Points on a hilly landscape, in no order, each with its height.
A ball rolls from a point to the lowest of its 2 nearest points, and stops where none of them is lower. Distance is the straight distance between rows; heights are no part of it.
Z_211: [ -7  22  -6 -17 -31  -1  29   4  -1 -13 -18  -4   8  21   5  13  21  -9
 -41   8  -3 -16  48   9  -6  -4   3 -15 -19  11   9   2  18  14  10]  height 2.88
Z_701: [ 15  -7 -10  -2 -21 -15 -12   8 -24  26  10  -1   5  19   6 -32   1  -8
  10   8 -34  11   7  -9 -33  10 -11   7  -6 -22  -4  -6  -9  -4  14]  height 1.40
Z_953: [ 15 -21   6 -15 -14  -5 -14   4   2  20 -10  25  -6  -1   6  13   1  -4
 -27  13  -6  11  -9 -39   6   3  11   8   8  -3  18  11   5   0  27]  height 6.42
Z_147: [-36  27  11  13  11   5   0  -9   6   6  18  -7   2   8   3   1  -3 -12
   1  32  26 -35   6  43   5  -8   4  -7  15 -20   7  11   8  11  -3]  height 0.94
Z_289: [ -1  15 -11   5  13   2  14  -2   7 -28   2  13 -23 -31 -25   5  -2  -7
   7  -4  -8 -10 -29 -15  -6  -9   4  -7  32  12  28 -13  12  16  16]  height 7.06
Z_653: [-26 -26  -8  -4   7 -32  -9 -14  -7  -4  -7  -4  19   0   7  -4  -5 -15
  30 -32   7  11   7  42   2 -13   8 -23 -17  -8 -10 -11 -28  19  -9]  height 9.09
Z_90: [  1 -21  25  -4  28   6 -15  -5   8  29 -11 -11  13 -17  -7 -16  12  16
   6 -25  20   7  -1  -6  19   6  15  26  25  -6  15   0  10 -16   6]  height 6.28
Z_441: [ 10 -13   7  -7  18  -7  10 -12   6 -11  -2  -4   6   6   1   3  20   6
  15 -14   5   9 -10  -6   6  -8  -2  -1 -17  13   2   3  -9 -13 -11]  height 6.16
Z_617: [-23  30  19  16   2  17 -10  -1  25 -15  -4   7  -6  10   6   6   2 -33
   8  22   4 -34 -23  45   8 -20   6 -16   2 -11  17  21  10  21  -7]  height 1.83
Z_677: [ -3  -5   8 -25  -2   6   7  -1  -8  26   3   1  23  -8  15   4  -5  23
 -17  -9  33  -6   7   6   9  28  30  11   6  -6  20  11  13   5  -4]  height 4.00
Z_62: [  0  14  -1  30  -8  -5   8  -4   8  15  -1 -23  17  31  -2 -23 -27   8
  24 -11   5  -8   0  32 -18 -31 -27  -3 -18  -6 -38   4 -13  32   1]  height 8.59
Z_33: [-12  23 -20   6  20   2 -14  -5 -10   3  34  12   2 -14  -1  -5  12   9
   8  12   8  17  -8 -27  -4   9 -13  -1  14 -20  18   1  -1 -18  -7]  height 6.69
Z_78: [-15  18   7   8  18   8  -8  -1  13 -40  15  24 -28 -18 -31  31  15  -9
 -12  20   1  -3 -20  -2  17 -22 -17 -17  10  -4  11  -4   3 -22 -13]  height 5.15
Z_276: [  4 -33   2  21  27 -25 -20  -9  -2   8  -5 -14  13 -24  -1 -16 -19  10
  41 -36   4  26 -18  -2   8  -5   2  -8  -3  -1 -30 -10 -28   0 -11]  height 1.67
Z_310: [ 10  -6 -20   1 -11   9  22  -5  -3  -7 -10  29 -30 -16 -27   8 -13  -7
  -3 -20 -19   7 -11 -46  -2 -17  16 -17  14  21  30   2  13   0  32]  height 6.13
Z_895: [  3   1 -17 -15   5  -9  -6  -1 -20  -7   8   6 -17  16  -9  28   2  17
  -5  11   2  28  12  -6  40 -16  19 -10 -11  -9  -2  -2 -22 -22   0]  height 7.29
Z_418: [ -7  33  22 -10  30  20  -3 -13 -13   8  22  10  14 -22  13 -21   6   8
   3  12  -8 -16 -16 -23 -20  21 -14  24  31  -5  19   7  24  -8  -4]  height 2.11
Z_735: [ -4  21 -13   3  19   4   2  -6  -6 -12  14  10 -28 -24 -28 -17  -6 -12
  33 -15  -4  -4 -14 -25 -10 -19   5  -9   9   1  22   8   7 -16   6]  height 6.91
Z_238: [-12  -6 -20  14 -31  -5  13   1  16 -31 -16  -2 -32 -21  -7  37  17  -6
 -27 -10   1 -11 -16 -16  12   3   4 -22   5  37  -8 -22  19  33  14]  height 7.39
Z_789: [ 22 -19   3  -9   8  -6 -24  13  -3  22  10  16  -9   8  -8 -18   4   0
  -9  20 -18  16   1 -38   5  12  -8  18  22 -28  15   4  16 -12  18]  height 6.27
Z_208: [ 14 -17   2 -10   3  -9 -11  -6 -10  -9  -5   8   0  15   4   2   8   3
   4 -14 -34  33 -17 -25  11   1   3 -10 -25  17   9  15 -18 -13  -2]  height 5.99
Z_807: [ 17 -41  23  -1  15   0 -27  11  11  33 -18  -5   0  -1  -6  -4  10   9
   2 -12   8  18  -3   7  18   4   9  23   6 -21  -4 -14   3   2   8]  height 6.15
Z_15: [ 17 -22   2   6  21 -21 -25   4 -12  -1  15  -6   0 -22 -21 -18  -9  19
  29 -28  -4  33 -14 -15  12  -6  -1  -4  11 -11 -15   2 -12 -32   8]  height 1.35
Z_39: [ -7  41  -2  12  12   2 -18   6   7   1  20   6   2  -4   5   3 -14 -15
 -12  36  11  -7  -8  28  -4   7   0   4   0 -24  -7  10  -4   6 -18]  height 1.76
Z_224: [  5  22  -2  -9  13   5  15  -6 -13 -14   4   8   6  15  -1  15 -14  22
  15  11   4  19   4  15  41 -15  10 -15 -23  14  -9   4 -23  -7 -14]  height 7.48
Z_827: [-11  15  13  43 -24   8   6   5  13  -7  -7 -13   4  19   3  -2 -18   8
   4  18   6 -19  -2  27  -8 -35 -35  -9  -3  -6 -36  24 -19  19  -9]  height 8.46
Z_151: [  3  -4  -4  -4  11  -1 -11   7  -1  20   6  -3  -1   2  -2  -4  -3  -2
   7   0   2  17  -8   4   6   0   9  -1 -11 -13  -2  12  -5  -6  -3]  height 6.34
Z_221: [  5 -15  12 -12  -9   3  36 -22  -6   2   6   0   0  -6  -1  24   4  45
   9  -3  31   7  12 -41  30  -3  19  -3  11  23   1   1  16 -15   1]  height 5.75
Z_366: [ 14 -33   1  14  24 -25 -25  15  -7  10  34 -19   4 -26 -30 -19   2  28
  17 -16  11  30  11   5   7   1 -16   3  16 -18 -16 -23 -15 -18   7]  height 1.10
Z_652: [ -9  -2  -9 -13   5  -3   4 -10   8 -13  14 -12   2   7   8 -24  -2 -28
  10  -3  14 -27   9  26 -45  18  -1   5  -2  -1  -2 -11  -8  -2 -11]  height 2.45
Z_790: [ -8  34  -6 -13 -34  18  30  -1   7  -3 -12  11  -1   7   3   4   7  -5
 -19   0 -18 -22  24   2 -21 -16  14  -9  -1   9  11  10  32   8  18]  height 3.62
Z_145: [ 24   2  -5   1 -32   7  35  -6   6 -20  -6   8 -20  -5 -23  29  -5  22
 -20 -13   3   3  -5 -35  11   5  13 -15  17  43  -4   2  28  -3   7]  height 5.66
Z_161: [-10  10 -15 -14 -25 -14  29  -7  -8 -28  -8  -2 -14   1 -14  30  -6   3
  11 -26 -21  13  15   8   8  18  12 -55 -14  25  -4 -17   5  19  -8]  height 7.94
Z_944: [  1 -32  11  -2   8  -2   9  -2   2  -7   2 -14  26 -34  -4  21   7  12
 -13 -29  14   5   3  -2   6  46  -7  12  17  23   9   6   2 -12 -12]  height 4.52
Z_345: [ 24 -40  23  -5  19  -8 -26  18   3  32   4  -2  15  -8  -2 -21  -3  10
  14  -2 -20  10 -10  -7   4  29  -9  26  11 -14 -11  -3   6 -11   4]  height 6.02
Z_969: [  4 -27   6  -5  18  -5 -30  19  12  21 -13  -5   9 -13   2 -18   9 -11
  21 -12  -5  -3 -17  -2 -14  29 -21  17   6 -11  -9  -7 -12   6 -20]  height 5.88
Z_123: [ -6  -4 -34 -12 -16  -2  30 -11 -16 -11  -3   2 -17  -2 -21   0  17 -16
  -3 -13  -6 -11  32 -25 -15 -26   0 -17  -4  12  32  -4  10  -8  20]  height 4.59
Z_363: [ -9  24  19   7  40   4  -8   0   4  18  13 -14  41   4  29 -17 -22  10
  14  -1  24   5 -10  21   0  15  15   9   0  -7 -15  -1  -7  -6  -5]  height 3.72
Z_883: [-12  15 -25  -5 -17  12  28  -6  -7  10 -12  17  -5   3  -2  -9   6  -2
  -8   0 -15 -15  21 -31 -24 -17  -2   8  11  -3  32  -5  27   8  33]  height 4.15
Z_622: [  2   2  -2   4 -20   2  -8   9  -4   3  -7   6  -4  15  30   1  22 -20
 -23  21 -34   4 -12 -11 -25  15 -30  12 -11   4   1  -5  -7  -3   1]  height 2.20
Z_34: [-20  -9   1  11 -17 -18  10   0  -4 -16 -27  -7  19 -10   6  31 -41  -1
 -14   6  25   3   2  28  31  10  17  -7 -15  32 -27   9 -17  20 -11]  height 4.51
Z_794: [ -5  36  13   8  40  -4 -31   4  -2  15  17  -2  27  20  21 -21 -12   4
  14  13   0  18  -8  27  11 -11  12   1 -11 -19 -27   2 -31   6  -1]  height 3.99
Z_426: [  5  17   2  -5   7  12  27 -16  -4   6  -1   3   4  32   1  -5   2  22
  18   6 -14  21   7  -5  27 -45  17  -3 -23  13  -4   4 -11  -2   3]  height 7.68
Z_787: [  3  -1 -10  -6 -24  -5  17   3   9 -17 -16 -12   0  19  -6  22  -2  -8
 -31   5  15 -24  36  12  -1  15   6 -17 -32  17  -5 -11  -2   5  -2]  height 1.86
Z_657: [ -8  10   1  15 -29   3  22  -4  18 -25 -13 -12 -13 -16   0  15  -6   2
   3  -7   0 -11 -21   0   5  13   3 -14   6  33 -10 -10  10  29  -5]  height 7.59
Z_545: [-10 -20 -16   0   5 -15  -7  -2  -3 -11  20 -23 -10  -4 -11  -3 -14  -5
   1  16  45  -2  17  34 -11   5   2  -2  12  -9  -6 -15  -4 -19   2]  height 2.01
Z_454: [  8 -42  21  15   5  -3 -14  -4  13   9 -30  -4 -36  -7 -20  20 -14  14
  16  -2   5   8 -19  -7  36 -23 -22  21   4 -11 -31 -12  -9   2  -5]  height 2.61
Z_916: [-25  19   8  22  28 -11 -16  -3  -5   7  10 -11  24  12   3  -2 -26  18
  33  12  19  12  -5  20  23 -15  -8  -2  -2 -13 -40   8 -28   8  -6]  height 4.25
Z_623: [-37   5 -25 -13 -13 -11 -15   8 -13   5 -20  20  -3  -4  10  12 -19  -8
  -8 -11  13  10  -1  32  19   4  19 -24 -21 -10  12   0 -11  17  -9]  height 9.32
Z_786: [ -2  14  39 -15  53  19 -14  -2  15   0  21  -2  41   4   2   2  15  -1
  -6 -10  10   5   5  20  14  11   2  10   6  -6  21   8  12 -32 -14]  height 0.85
Z_443: [-14  25  -3   9   5 -16  18  -5  -4  -2  -4 -14  12  27   0 -16 -16 -10
  27 -16  -8   3  10  35 -10 -35   2  -8 -37   2 -21   4 -18  17  -3]  height 8.72
Z_218: [  5 -42  16  15  13  -1 -21   3   6  14 -23 -23  -2 -14  -9  -1 -13  15
  28 -19  15  19 -22 -13  20  -7 -16   4  -3   3 -35   2 -16  12  -9]  height 2.08
Z_998: [-11  -5   6   7   6   8  -6  10  11   1  14 -18  -9  -8 -10   1 -10   4
 -10  23  34 -12  13   5  11   7  -4  10  12  -9 -10   2  -5 -30 -12]  height 2.40
Z_328: [ 12  17  -3  -2 -13  -4  20   1   5  -7   2  16   7  12  14   8  11   8
   4  -9 -37  25 -24 -29  -9  25   3 -22  -6  23   3   7   5  22   6]  height 5.63
Z_535: [ -2 -21 -24   7 -13  -5   2   5  -5   6  -4 -17 -28  -1 -13 -12   3  -2
  13   0  15  -6  14 -12  -3 -33  -9  12   1  -6   3 -15   0 -11   2]  height 4.19
Z_335: [ 30 -21  -3   0  20 -23 -33   8 -10  20  39   2 -11  -1 -15 -26  12  17
   8  23 -28  18   3 -17  -1  22 -11  11  21 -27 -14 -16  14 -18  10]  height 6.18
Z_63: [ -6 -40   8  12   9  12 -25   0   4  11 -34  12 -13 -24   0   9   2 -16
   5 -32 -19   6 -32 -14   3  16   4  -2   4   4  10   7   0  20 -14]  height 5.55
Z_917: [ 17   4  -2 -27  20   2  -8  -1  -9 -21  23  12   0   9  -8   6  11 -30
 -25   2  10 -18   4   6 -20  11   0 -13  -8  -3  33   1  10 -37 -21]  height 1.38
Z_126: [ 20 -25  -4  -2 -25   3  35 -29   5 -11  -4 -28  -6 -17  -7  14 -10  -5
   8 -32  11 -15   8  -6 -16  26  13 -18   0  44  -1   2  16  17  -6]  height 5.29
Z_540: [ -2   2  -2   3 -41 -13 -12  21  -3  11 -19 -10   2  26  13 -10 -12 -17
 -18  15 -28 -11  16  29 -33   5 -31  -7 -21 -18 -28  -9 -11  12  -1]  height 1.60
Z_163: [ 11  27  24 -22  36   9 -12   2   3 -17  30  17  17   4 -16  16  16  -4
 -28  12  12  -7   5  13   0  11   4   6   1   0  32  14  13 -26 -23]  height 1.37
Z_285: [  7 -10   4  -6  12  -9  -3  11   1  29  19 -30  23   2  -1 -20 -13  29
  13  15  25  12  24  13  11  16   0  26  11 -17 -20 -20   0   2   9]  height 3.20
Z_360: [  3  15  -1 -16  -7  -3   8   3  -8   8  10  18   8  16  29   3  20  -6
 -19  18 -25   9  -4 -13 -16  23   2  -4 -13  -9  22  -3   3  -2  -5]  height 2.62
Z_784: [-16 -15 -13  -4 -22 -25  -4  -5  -1 -29 -17  -1 -13 -13  -5  38 -23   6
 -19  12  33  -9  12  12  40   6   5 -15 -19  13 -23 -16 -20   7  -8]  height 3.98
Z_741: [ -2  -6  14  -7  14  14 -14  14   9  28  11   8  -5 -26 -25  -5  -4   6
 -13 -10  22   8  13  -6  15   6  19  24  25  -8  21  15  22 -25   1]  height 6.41
Z_273: [  3 -20  -1 -18   1   6  -6   6  -4   3 -22  19  -1  -8  17  -5  25 -29
 -18 -19 -18 -18 -20 -16 -15  23   2   5  -1   9  40   5  16  -2  -3]  height 3.23
Z_54: [ -6  31  21  -7  43  15 -17  -7 -20 -10  25 -12  25 -14  21 -31  30  -2
  12 -10  -8 -19 -23   2 -13  24 -19  16  30   2  15 -11  13 -11 -12]  height 1.81
Z_662: [  0  45  14  -3  29  -5 -14   1  -2  -3  32  17  21   3  19  -7  -7 -19
  -5  17   1  -5  -9  28  -9  33 -12   9  -5 -13  -6  17  -2 -16 -26]  height 2.15
Z_580: [-11 -30 -27  -2 -22 -12   9 -14  -5 -21  -7 -28 -22  -9 -27   0   1  -4
  -1  -4  30 -27  12   1 -15  -9  -2  -4  -4   1  -5 -20  -2  -6  -7]  height 3.86
Z_55: [-23  18   5  -3  20  -9  -4 -12  11 -22  21 -12  12   4  10 -23  21 -27
  12   3  -1 -24 -25  23 -26  14 -21  -5   4  -6  -8  -2   0   4 -23]  height 2.09
Z_943: [ 17  17   8 -19  -3  -6 -27  23 -17  24  12  15  21   9  14 -12 -37  -9
 -27  10 -13   6   8  10  -3  36  19   5 -12  -2   0   8  -9  -7  -7]  height 1.43
Z_802: [  4  -9  13   9   8  13   1   4  17  -9 -27  12  -7  -7  -4   8  20 -26
   8 -16 -15  -3 -34  -2  -7  -3  -2  -4  -4  19   8   0   9  14   1]  height 5.30
Z_7: [  0 -37  -1  16   6  -4  -9  -3   5   5 -29   3 -33  -6 -17  -2  -8   2
  23 -27   8  -7 -14  -2   7 -48 -11   3   3 -13 -13   7  -7   6  -8]  height 3.15
Z_462: [  3   5 -15   7 -20   1  10  12  -2  -2   3  22 -10   0   9  24  14   8
 -25   8  -2  12 -13 -35  10   0   5  -4   0  15  13   6   8  -6  15]  height 6.60
Z_749: [-25  13   4   0  -1  -1  17 -27  10 -20 -10   0   4  20  -1   4   1  -4
  25  -4  -7  -6   0  42  12 -25  10 -20 -16  12 -11  10  -6  17  -7]  height 8.86
Z_588: [  2  45  -2   0 -18   6 -22  12 -22  27  11  24   6  11  23  -1 -19  -2
 -15  20 -16   8  -1  12  -7  29  11   6 -10 -16  -9  13  -9  20 -17]  height 2.02
Z_132: [-12 -27 -15  16   8 -22 -13  -2 -11  -7  17 -16   7 -25 -17 -19 -21  15
  13 -15  45  -1  16  33  -3  -7 -16   0  19 -12 -22 -11 -14 -13  -6]  height 1.71
Z_671: [ -3   0  24   7  34  -9 -24   5  -5  22  19 -30  41  -5  15 -35 -20  18
   3   7  30  -5  13  29  -6  20   0  30  21 -12 -30  -9  -3  -9   6]  height 3.49
Z_832: [-11   0  24  17   7  12  -9 -12  35  -8 -21  -2  -9  16  -6   5  -5 -28
   0   3   7 -25 -21  38  20 -35   3  -6   8  -2   2  15  -1  -3  -4]  height 2.35
Z_860: [ 38 -31  12 -19  27 -17 -22  15  -6  19  38  -1  20  13  -9 -24  11  20
  -9   1 -21  23   9   1   0  29  -4  21  14 -14  -6 -14  10 -31  10]  height 6.11
Z_912: [ -2 -25 -14   2  10   8 -11  -2  -4  15 -14  -5 -24 -16 -27 -12 -24 -20
  16 -31   5 -13 -14   5 -18 -24  11  -4   5  -6   3   8   2  -5 -10]  height 3.56
Z_275: [  7 -23  12  -5  18  -6 -33  21  11  12 -13  15  16 -22   5  -4   3 -17
  -1 -30 -20  12 -32  -9   3  33  -9   7   4   2   6  15  -5  -2 -15]  height 5.74
Z_821: [ 12  -3  -1 -28 -11  -6  -3   0 -23  32   5  17  15  22  17  -7  11  11
  -5  18 -14  17  14 -19   6  29  13  11  -7  -7  18   1  -6   5   2]  height 3.01
Z_866: [-12  15  25  -6  46  -6 -32  10   4   8  22  -5  25 -17  17 -28   6 -12
   9 -24 -16  -8 -31  19 -22  27 -14  16  15 -11  -6  -3  -2 -16 -20]  height 1.55
Z_101: [  2  -6 -20   1 -13   5  26  -9  -9  12  18 -14  -8  11   2 -32  12  16
  23  10  10  -7  26 -31 -16 -26  -8  15   7 -12   6 -12  -1  -8  15]  height 4.50
Z_18: [ 24   4   9 -11 -24   1  27 -17   3 -18   5   2 -11   2 -11  16   4   5
   5 -19 -17  14  -9 -34  -4  24  21 -31  -3  30   4   9  21   3   7]  height 5.44
Z_93: [-12 -19 -17  -8 -30  -5 -10   8   6   4 -32  -8  -6  -6  -6  15 -18  -8
 -26 -18  17  -7  20   4  13  18   3 -15 -28   7   0  -6 -12  11   2]  height 2.86
Z_256: [ 18   0 -20 -10 -22   5  19 -14 -17  -3   6  22 -23  -8 -29  23 -11  15
  -4 -18   2  14   4 -29  14  -5  25 -24   5  23  22  15  24 -27   9]  height 5.91
Z_446: [  5 -19   1  19  -2   8   7  -3  19 -13 -40   2 -12  14  18   3  33 -17
   7   0 -17  -2 -10  -7  -6 -48 -20   6  -7 -10   4   1 -16  11  20]  height 4.73
Z_81: [ -3  21   4  -9  41  -9 -13  -2  -6 -20  20   4   6   1  16 -20  14 -19
   5  -3 -17   1 -27  20 -29  27 -10  -5   2  -2   6  -4   0 -26 -28]  height 1.79
Z_994: [  4   6  15   7  10  -5  -9  14   1   7  23 -19  14   9  -4  -5 -22   9
 -11  36  25  11  17  13  17   5  -3  24   1 -10 -21  -4 -17  -1 -12]  height 2.81
Z_31: [-16  19  17  31 -30  14  10   7  13  -1 -28  -3   6  26  20  -2   6   6
   0  20 -11  -6   9  16  11 -38 -15  -2 -13 -10 -24  14  -7  37   6]  height 8.30
Z_894: [-19  31  -4   4 -25   5  -1  -2 -21  31  -7  16   6  14  38 -26   3   0
   3  15 -30  17  11  -3 -21 -16   1  13   2 -32   2   3   2  25  20]  height 2.98
Z_984: [ 11  -2   6  16 -36  15  -1  18  17   2 -34 -15  -7  28   4   3  -8 -15
 -31  12 -23 -10  22  19 -10 -15 -16  -3 -16   0 -29   9 -15  10   8]  height 2.39
Z_674: [  0  23  -4  -6  -4  19  22  -7  -7  16   3   8   1  24  12   0  21   4
   2  22 -10   7  18  -5   5 -34   0  10  -7 -13  18   0  -1   0  14]  height 7.88
Z_191: [ 20  25 -17 -11 -16   4  -4  17 -16  26  10   4  -8  19  -9   6 -22  12
 -20  24 -16  21  34  -9  20 -23  13   4 -19   0  11  20 -12   6  14]  height 6.86
Z_838: [ -9  -1  16 -13   3  10  -8  10  -5   6   2  -5  22 -22   7  17   7  10
 -29 -17  20  -7   3   4  -1  41   2  20  18  10  18   9  25 -13 -17]  height 4.30
Z_980: [-12  14  14   5  20  15   5 -13 -11   8   3  -7  10  -2  21 -32  13   8
  19  16   3 -24 -15 -28 -22   8 -16  34  26  -6   2 -15   7   4  -3]  height 2.44
Z_230: [ -1   7  14  -7  51   1 -22   4  -6  11  26   3  33 -12  10 -22   5   3
   2 -33   3   7   0  19   0  12   0  11   4  -1  11  10  -3 -33 -11]  height 1.24
Z_381: [ 11  37   1  16 -26  11 -20  16  -4  31  -8  24  -8  13  29 -15 -21  -1
 -10  24 -32  12   5 -13 -10  -3  -2  14   1 -31  -7  15  -3  13  11]  height 2.55
Z_949: [ -1 -33  13  10  20   5   5 -13  17  -9 -25 -22  17 -40 -14  15   2   0
   5 -30  21 -16  -5  11  11  32  11  11   9  24 -10   6  17   4 -15]  height 4.76
Z_925: [ 22  16 -16   0 -16  17  14  -1   3  -2  -8  17 -24  -2 -26  -5  -7 -23
  -1 -16 -39   0   5 -35 -23 -31   6 -12  -5   5  24  18  13  -7  29]  height 6.35
Z_801: [ 12  26 -15 -27 -23  -8  38  -8 -12 -26  12   5 -20   5 -22   8  13  -6
  -4  -8 -15  -1  25 -14 -23 -17   7 -35   5  17  26  -7  26  -4   6]  height 4.93
Z_139: [ 20  -8  19  36 -30  14  12   6  26 -22 -38  -6  -8  13  -7  21   7 -16
 -15  -6 -20 -14  -1   7  -3 -27 -20  -1 -21  11 -29  14  -6   2  -9]  height 2.41
Z_505: [ -7   8 -25  13  20  -9  -6  -1 -13  -1  40  10 -19 -18 -25 -22  -5   9
  27   2   8  10  -9 -17 -11 -23  -9  -4  15 -28   1  -2   1 -11  -5]  height 6.79
Z_436: [ 24  22  11  -1  -7   0   9  -4   2  -1   3  10  19  27  21   7   4   1
   4  -4 -34  31 -10 -18   6   6   1  -8 -33  13   3  19 -13   4  -6]  height 5.81
Z_751: [  0  10  -8 -16 -19 -15  -6  -1 -29  16   2   5  -2  23  16 -34 -12 -19
  -1   2 -30 -10  15  23 -36  -1 -14   4 -16 -17 -13 -21 -13   9  -8]  height 0.74
Z_507: [  3 -22   4 -28   2 -15 -22  12  -3  29   4   7  18  13  29  -7  28  25
   9  16 -10  25  12   4  14  27  20   8   6 -27  10 -17   5  10  14]  height 3.32
Z_844: [  0 -12  -2  15 -22  13  13  21  11 -16 -23  14  -7  12  21  24  31  -4
 -18  23 -12  -6   8 -18 -10 -49 -26   6  -6 -13  -5 -12 -18   4  34]  height 4.34
Z_822: [ 25  26  -8   1 -19  16   8   5  -4  13   4  13 -10  19 -11  -2 -21 -10
 -11   5 -19   5  18 -20   1 -22   9  -7 -20   5  14  22  13  -5   9]  height 6.59
Z_483: [-34 -10 -16   4 -21  -4  11  -5   7 -13   0  -3  -8  -8  19  19  26  20
  -3  12  27   2   3 -18  12   2  -1  -3   2  -2   7 -22   4   9   1]  height 5.10
Z_985: [ -2 -29  -8  15  22 -15 -16   5 -13   4  29 -28  -2 -43 -40  -7 -15  16
   9 -19  21  -2  10   5  -7  -6 -24  15  37 -19  -6 -16  -8 -25  -5]  height 1.39
Z_172: [-10 -24  -5   4  13  11  -2 -10  27 -14 -19   3  -9   4  15 -12  22 -21
  10 -13 -10 -15 -19  -8 -20 -22   0  10  -2  -9  14  -7  -3  22  11]  height 5.03
Z_687: [  6  -5  -6 -15 -18 -10   5   1  11 -23  -2 -13   9  19   9   9  11 -27
 -30  16  -5 -20  10  21 -19  12 -19 -17 -35  12  -9  -3 -11  -3 -14]  height 0.90
Z_166: [  0  24   4  19 -12  25  23  -5  24 -12  10   1  -8  -4   9   7  14   9
  -7  23   6 -10 -18 -29 -14  -1 -12  19  29  16  -6  -5  18  10  24]  height 3.58
Z_526: [-29   4 -26   7 -29  -7  36  -8 -14   5   7 -12 -10  -2  13 -13  13  21
  19  12  21  -3   2 -20  -6 -20  -3   0   9 -11   9 -15   6  13   4]  height 4.81
Z_882: [-12  -9  -9   6 -25   2  18  -6  -3 -23 -29 -10 -11  -4 -13  21   1 -10
   3 -18  -8   1   7 -11   1  -1   4 -24 -18  28 -13  -3   1  14 -11]  height 7.77
Z_40: [ 33  14   1 -20 -30  -2  45  -6 -20 -23  11  -6   2  22 -19  16  -2  -5
  -3  -5 -16   2  19 -24 -15  12   7 -33 -13  23   9   9  20  -2   7]  height 5.21
Z_855: [ 34  -1 -15 -12  -8 -11 -15  14 -17   9  16   6 -14  19 -22   5 -12  21
  -5  33  -6  33  28  -2  41 -27  17  -7 -12 -10  -5  -3 -28   1   6]  height 7.11
Z_225: [-15  13   3 -10  22  17 -15   2  -5  16  16  15  -6 -27   0   9  10   0
 -11  12  28  -2  -1 -14   7  14   9  11  25 -12  26  11  13  -8  -4]  height 6.55
Z_842: [  4  -7   2 -20   7   7   1  -1  -2  -3  -5   5  13  13  24 -16   1 -22
  -7 -12 -12 -26 -14   5 -32  32   5   9  -8  12   9   0  -1  -6 -13]  height 2.83
Z_798: [ -5   6 -17   3 -14   8  11   1  15 -32  -9  24 -32 -33 -13  27  15  -3
  -8  -6 -11   0 -34 -22   3  -6  -1  -5  21  27  -3 -11   7  17  24]  height 7.21
Z_405: [  5   0  -4  -4 -14  -1 -10  12  -1 -20   5 -11  -7  29  22   1  22 -14
 -26  34 -13  -2  14   1  -9   8 -32   1 -27  -5  -6  -8 -15 -18 -11]  height 1.68
Z_471: [  2 -10  19  22  -1   3  -7   6  26 -19 -14 -17  -8   7 -10  15  -4 -27
  -2   3  -1 -20 -17  24  -3 -18 -15  -8   0  14 -27  11  -6   5  -6]  height 1.78
Z_9: [  6  -6   1  10  -9  17  28 -15  -4 -16 -10   3 -15 -11 -15  27  -5  34
   1   4   1   9  -8 -31  36  -6   7   0   9  28 -12  -1  12 -13   0]  height 5.90
Z_223: [-16  23  -7  15   4   6 -16   3   7 -16   4   8 -26 -18 -33  22 -24  -5
   2  14  16  -1 -17   3  26 -18  -1  -1   0  -5   1  14   0 -14 -16]  height 4.87
Z_259: [  4  15   7  27 -22  21  18  10  13  -8 -12  17  -1   9  28   4  20   8
 -16  43  -6 -11   1 -21 -16 -28 -16  18   8   2   4  -7   5   9  37]  height 3.95
Z_603: [ 11 -32   8  -3 -17   4  34 -23  -3  -4  -7 -17   4 -21  -3  10   5  25
   1 -22  29  -7  11 -23   3  20  21   3   8  25   9  -4  14  -1  -4]  height 5.52
Z_296: [-12  41  -3  11 -18  23  21   9  11   7 -17  19  -2  21  24   6   3   1
  -8  13 -17  -4  14   5   7 -41   1  10   1  -7  -7  22   8  23  24]  height 8.10
Z_82: [-15 -13  -9  -1  13 -16 -13  -7   4 -19 -10  -1  -8  13  -5   6   6 -19
   7 -14  -3   0   2  42  19 -25   8 -26 -30  -1   1  -2 -18  -2 -14]  height 8.99
Z_816: [-31  -1 -12  -7  -6 -13   2 -13  -9   4  -4   3  22   1  20   5   0  12
  13 -16  27   4   7  32   9   5  17 -15 -14 -13  -1  -2 -18  18   3]  height 9.19
Z_697: [ 15 -29   6   0   4  17  23 -14  22 -19 -18 -28  -6 -23 -22   6  -1   1
  19 -18   1 -20 -20  -6 -15  24  -3   5   4  31 -14   2  13  13 -16]  height 5.02
Z_445: [  6 -16  -7 -20   6 -10  -2   8  -2  34   3 -12  14  -4   3   2 -22  31
  -9  11  18  14  23  14  27  32  23  13  14 -13   4 -11   0  11  11]  height 3.59
Z_698: [  0   0  -4   0  -6  15  30 -14  -8   3 -14   4  12   0  37 -28  15   2
  19   6 -21 -24 -10 -31 -21   0 -10  26  19   6   5 -20  16  24  17]  height 2.84
Z_592: [ 21   0  -8 -32   7  -7 -14   8 -16   7  20   7   7   6   5   3 -12 -23
 -26  11  -1  -5  19  21 -11  18  18  -6 -10 -13  20   4  -4 -16 -11]  height 0.73
Z_52: [ 12 -26   4 -15   6  -9 -22   4   3  17 -17  -1   3  21  -6   1   0   5
   0  -6   1   9  19  18   9   9  23  -6 -17 -12   0 -13 -14   3   4]  height 6.33
Z_771: [-16  33   8  26   8   0  -1  -3   4  -5   8  -2   2  -4  -7   8 -31  17
  20   5  24   2 -12  20  17 -11   5   0  -4  -8 -10  11  -4   1  -8]  height 4.55
Z_301: [ -4   5  -3   4   3  13  21  -3   7 -20 -11  -2   1 -20  14  -6  18   1
   5  14  -5 -25 -25 -19 -24   2  -3  24  35   8   8 -11  15  33  32]  height 3.24
Z_92: [-13 -22 -19   2 -16 -10  -8  -3  -1 -17 -12  -5 -20 -19 -19  22 -17  -7
 -19  -8  42 -15  15  16   9  17   6 -12 -11  17   4 -10   2 -18  -4]  height 3.48

Call two points neighbours if one is among the 2 nearest of the other. Go from one point of each pair to the other, from neighbour to neighbour, staying as low as possible. Name the highest point that can't be avoided.
Z_147 and Z_751: Z_139
Z_786 and Z_471: Z_832
Z_592 and Z_786: Z_917
Z_592 and Z_147: Z_662

Where does a ball stop that starts at each point below?
Z_436: Z_687
Z_161: Z_687
Z_426: Z_687
Z_653: Z_687
